Points on a hilly landscape, in no order, each with its height.
A ball rolls from a point to the lowest of its 3 nearest points, and stops where none of them is lower. Distance is the straight distance between rows; heights are no part of it.
z_736 (h 4.07): 19,20,-11,13,15,-10,48,-22,-33,-28,-28,27,21,-14,-4,20,18,42,-11,-18
z_204 (h 2.81): -5,26,38,-25,3,-8,-32,-15,-1,-20,8,-3,-20,43,2,-8,-16,-18,-19,-22
z_557 (h 3.38): -20,-6,-16,26,10,17,14,33,8,35,-4,-39,38,-4,-16,15,-9,1,20,10
z_582 (h 1.95): -4,26,35,-21,-3,5,-15,-21,1,-6,7,-17,-29,50,1,-8,-4,-12,-17,-17
z_85 (h 4.13): 6,19,-1,11,1,-51,-17,14,12,9,20,9,-22,16,7,-38,-31,-7,-15,-6
z_615 (h 1.38): -7,27,28,-22,-4,-11,-5,-19,4,6,21,-19,-33,70,10,-7,-20,3,-21,-19
z_651 (h 2.00): -1,3,14,0,-6,-4,44,-24,-18,3,-24,22,62,-34,32,27,-13,34,-10,29
z_270 (h 4.21): -16,5,-9,2,2,38,-9,34,-10,-12,30,25,-2,-18,-8,9,42,17,2,-13
z_32 (h 3.01): -3,4,-6,-3,-12,-15,22,30,1,18,27,22,-15,-17,10,-46,-22,-6,0,8
z_77 (h 1.65): -14,28,21,-23,-3,-24,-18,-7,1,-7,9,-9,-30,51,1,-15,-23,-2,-20,-19
z_859 (h 2.72): 33,-26,-18,7,-51,-9,60,-20,-36,-28,45,5,13,-14,14,9,-14,-11,12,-23
z_373 (h 3.78): 30,21,-30,-7,1,-9,51,-5,-40,-38,-24,14,5,-14,-11,22,29,31,2,-30
z_755 (h 1.15): 13,1,-13,-8,-9,-15,42,-6,-27,10,-45,22,50,-25,9,32,-9,-1,2,42
z_154 (h 4.36): -7,-11,-30,-4,15,34,4,11,-26,-10,18,-4,13,-14,-6,17,32,18,13,-32
z_958 (h 2.14): -14,24,54,-15,9,31,8,-35,-3,-1,8,-3,-32,49,3,-10,-2,-13,-11,-14
z_918 (h 4.14): 5,26,-14,-15,-2,-27,2,23,1,0,20,25,-23,-1,8,-40,-21,-1,7,-2
z_536 (h 2.61): 16,10,-33,-8,6,-8,41,-5,-43,-28,-9,9,-7,-6,-3,19,34,14,20,-37
z_69 (h 3.14): -4,-2,-33,-3,-1,18,20,13,-39,-26,18,-4,3,-12,0,15,37,15,20,-31
z_660 (h 2.36): 20,3,13,-12,14,-5,-22,-29,19,6,-73,-33,-36,7,-5,-1,6,12,14,52
z_724 (h 3.13): -11,12,49,-27,-2,19,-25,-30,-6,-11,7,-16,-13,31,0,-2,-1,-20,-7,-19
z_577 (h 2.65): -9,19,-20,-15,-24,-12,21,41,-7,0,34,23,-30,-20,11,-34,-7,1,14,9
z_146 (h 1.47): -8,8,19,-4,5,21,-48,18,5,-9,3,30,-12,-5,-9,-11,11,2,-13,3
z_390 (h 1.54): -17,16,40,-16,-18,16,9,-31,4,8,-1,-12,-46,62,9,-14,-1,0,-37,-19
z_463 (h 2.24): -8,-19,-10,31,21,25,-16,15,41,21,11,3,16,-19,-9,6,-4,16,-15,13
z_993 (h 2.86): 8,-4,-30,-18,-25,-7,51,18,-25,-15,44,5,-4,-20,17,-2,4,5,29,-12
z_971 (h 3.87): -3,-27,40,-9,-4,3,-43,-48,9,-13,9,-9,-9,10,2,10,-4,-37,-18,-22
z_950 (h 4.99): -7,33,-1,-21,-20,-14,-6,31,1,-12,12,34,-25,7,3,-38,-6,-4,-3,1
z_382 (h 2.30): 4,-26,16,13,11,-6,-60,-4,31,2,-8,20,4,-11,-10,1,7,-11,-9,9
z_467 (h 1.94): -1,21,12,-23,-5,-27,-11,1,2,-3,8,-6,-31,38,-1,-35,-31,-4,-13,-24
z_16 (h 1.81): 6,-39,3,26,5,-2,-37,5,45,14,-19,13,-2,-9,-15,1,-4,-3,-12,24
z_986 (h 0.84): 30,-13,-34,-13,-30,-31,62,-12,-35,-34,6,8,-6,0,1,24,13,3,8,-17
z_983 (h 7.27): 4,7,35,-11,5,-6,-54,-11,-1,-27,-8,18,-5,-1,-1,-4,-5,-29,-21,-16
z_438 (h 1.97): 0,19,3,-6,-1,12,-12,10,27,25,-20,-50,-6,-3,-24,5,-3,12,26,57
z_910 (h 1.79): 11,-26,4,25,2,3,-18,11,45,23,-33,-18,-1,-6,-13,13,-7,6,9,33
z_718 (h 3.83): -13,-20,-11,26,11,34,-32,18,16,4,15,13,10,-22,-2,3,5,12,-10,-2
z_177 (h 5.77): -12,-21,-30,25,30,30,8,16,-4,12,7,-7,48,-9,-11,26,5,14,6,-18
z_203 (h 3.02): -6,11,60,-15,3,31,-16,-38,1,-6,12,-7,-24,32,13,4,-3,-22,-22,-19
z_773 (h 2.34): 20,-6,9,-11,9,-19,-20,-20,18,4,-66,-30,-36,22,4,3,5,-2,14,25
z_6 (h 3.20): -12,6,-13,10,-8,-12,38,22,-1,3,49,16,-10,-31,16,-44,-14,-3,11,2
z_764 (h 2.69): 21,-36,12,-7,-9,-22,-18,-17,29,13,-48,-33,-28,28,6,6,9,-19,8,25
z_456 (h 5.06): 7,-33,35,6,-3,-17,-42,-44,19,-14,-16,3,8,0,11,16,1,-32,-29,-10
z_561 (h 4.29): -1,1,-25,4,19,6,29,-4,-45,-24,-5,-8,19,-26,-5,14,23,24,5,-34
z_984 (h 3.67): -11,-16,5,23,16,25,-45,10,21,1,0,25,8,-22,-14,-7,9,6,-17,5
z_216 (h 2.27): 4,24,-18,-7,6,7,9,16,1,40,-13,-53,28,-2,-17,12,-13,-16,25,34
z_324 (h 1.98): 16,-1,6,-8,10,-3,-25,-7,26,12,-64,-26,-31,18,-16,-6,4,8,20,55
z_471 (h 2.77): 11,-33,-1,6,-5,-19,-20,-13,44,12,-47,-16,-28,8,2,5,-3,-6,7,29
z_934 (h 4.44): -8,-11,-20,14,16,-14,24,4,-25,23,-22,-16,68,-6,-7,20,-13,-14,15,1
z_882 (h 5.16): -10,-12,7,10,9,33,-45,25,10,-6,15,19,-1,-25,-2,7,16,5,-16,7
z_888 (h 4.11): 3,-6,-20,18,12,-8,43,-5,-19,14,-18,-11,71,-7,-5,7,0,-1,6,-2
z_240 (h 2.79): 8,5,-6,15,13,-6,40,-28,-29,-1,-33,17,66,-33,5,11,3,16,-4,0
z_276 (h 3.58): 17,-12,-22,9,-34,-4,62,0,-25,-9,59,3,10,-31,13,-4,-17,-9,23,-15
z_568 (h 1.80): 2,-21,-2,23,7,6,-14,23,43,34,-25,-18,-2,-10,-10,5,-8,10,3,40
z_512 (h 2.84): 9,-50,1,16,-1,-22,-39,-24,35,5,-39,-6,-14,4,6,2,-3,-27,-2,12
z_965 (h 3.23): -5,17,-16,20,4,-26,30,23,-8,15,41,32,-13,-20,18,-46,-29,1,5,5
z_806 (h 3.33): -1,-9,-18,15,-22,6,47,11,-20,0,55,12,0,-34,22,-19,-12,-3,21,-3
z_578 (h 2.70): -17,16,-3,-16,-16,28,2,42,-9,-7,39,17,-12,-16,0,-4,22,7,17,5
z_330 (h 3.57): 13,15,-9,17,15,-1,43,-28,-44,-12,-27,21,37,-22,-7,15,20,38,-1,-12
z_675 (h 5.45): -5,21,5,-5,0,21,-29,26,-9,-22,6,29,-14,-13,-11,-22,13,6,-5,4
z_970 (h 1.43): -13,13,-25,-15,-26,14,22,33,-14,-10,34,8,-12,-15,4,6,28,15,12,-12
z_846 (h 4.55): 1,-20,43,1,-8,7,-27,-55,6,-5,9,-13,2,8,21,8,0,-39,-16,-14
z_563 (h 2.12): -6,16,-9,-9,1,13,-1,21,23,31,-16,-56,7,2,-23,24,-13,3,29,37
z_873 (h 1.21): -8,13,23,-13,-5,-13,1,-19,14,10,24,-22,-53,64,10,-11,-16,6,-30,-17
z_139 (h 1.55): -3,3,51,-20,-1,14,-44,-31,1,-19,11,-3,-8,17,7,9,-8,-34,-22,-22
z_274 (h 1.85): 3,-5,6,4,13,-1,-3,2,42,21,-32,-20,-19,10,-18,4,-9,11,14,55
z_705 (h 1.11): 0,8,-31,-2,5,-8,11,20,-1,32,-15,-38,44,5,-17,22,-16,-21,28,15
z_183 (h 5.13): 4,-17,29,11,0,4,-59,-33,17,-15,-12,2,-1,4,7,11,-3,-34,-20,-9
z_855 (h 2.85): 12,-48,21,-3,-17,-21,-23,-35,35,9,-26,-24,-15,7,18,16,6,-29,-3,8
z_807 (h 3.59): -1,19,-18,15,-1,-34,-1,26,4,13,27,30,-19,-7,-2,-51,-34,-1,-4,2
z_589 (h 5.76): -2,23,21,-21,5,0,-46,8,0,-29,1,30,-7,-2,-9,-17,6,-7,-7,-4
z_939 (h 2.25): -12,-10,-11,18,11,14,2,25,31,39,0,-31,25,2,-3,6,-17,13,6,17
z_464 (h 4.98): -9,21,17,-28,3,-9,-42,1,-4,-19,3,15,-16,19,-1,-21,-5,-16,-10,-21
z_107 (h 5.32): -7,-8,-32,17,23,-1,30,-9,-25,-10,-14,-1,64,-8,8,5,14,9,1,-30
z_86 (h 2.26): -4,-3,-13,2,-11,-12,46,-10,-26,26,-37,9,63,-15,5,11,-11,-8,8,21
z_419 (h 2.55): -23,13,-18,-11,-5,32,10,28,-20,-16,35,15,-8,-12,-1,11,30,22,16,0
z_566 (h 1.61): -2,-29,-6,29,11,10,-26,11,52,24,-13,1,15,-11,-14,7,-13,9,-4,32
z_2 (h 0.76): 18,-6,-41,-25,-10,-10,45,4,-43,-26,6,3,-10,-6,6,15,33,12,12,-24
z_794 (h 1.02): -3,14,8,1,8,-31,8,-16,11,10,24,-13,-40,43,7,-11,-25,-4,-23,-22
z_468 (h 6.32): -12,2,0,6,8,28,-36,31,0,-18,21,25,-10,-20,-13,-2,27,9,-14,-6
z_834 (h 2.23): -5,8,-27,-16,-34,-8,39,27,-10,4,43,11,-17,-23,14,-6,2,9,17,5
z_837 (h 3.48): -7,-23,-13,33,21,24,-18,18,17,14,5,-8,25,-9,-15,12,5,12,5,4
z_549 (h 4.37): -4,7,-21,14,23,-7,30,-19,-39,-11,-27,10,43,-10,-3,14,21,17,-2,-30

For each start below, name the point where the ball stops.
z_464 => z_794
z_471 => z_566
z_918 => z_970
z_512 => z_566
z_855 => z_566
z_6 => z_970
z_965 => z_970
z_807 => z_970
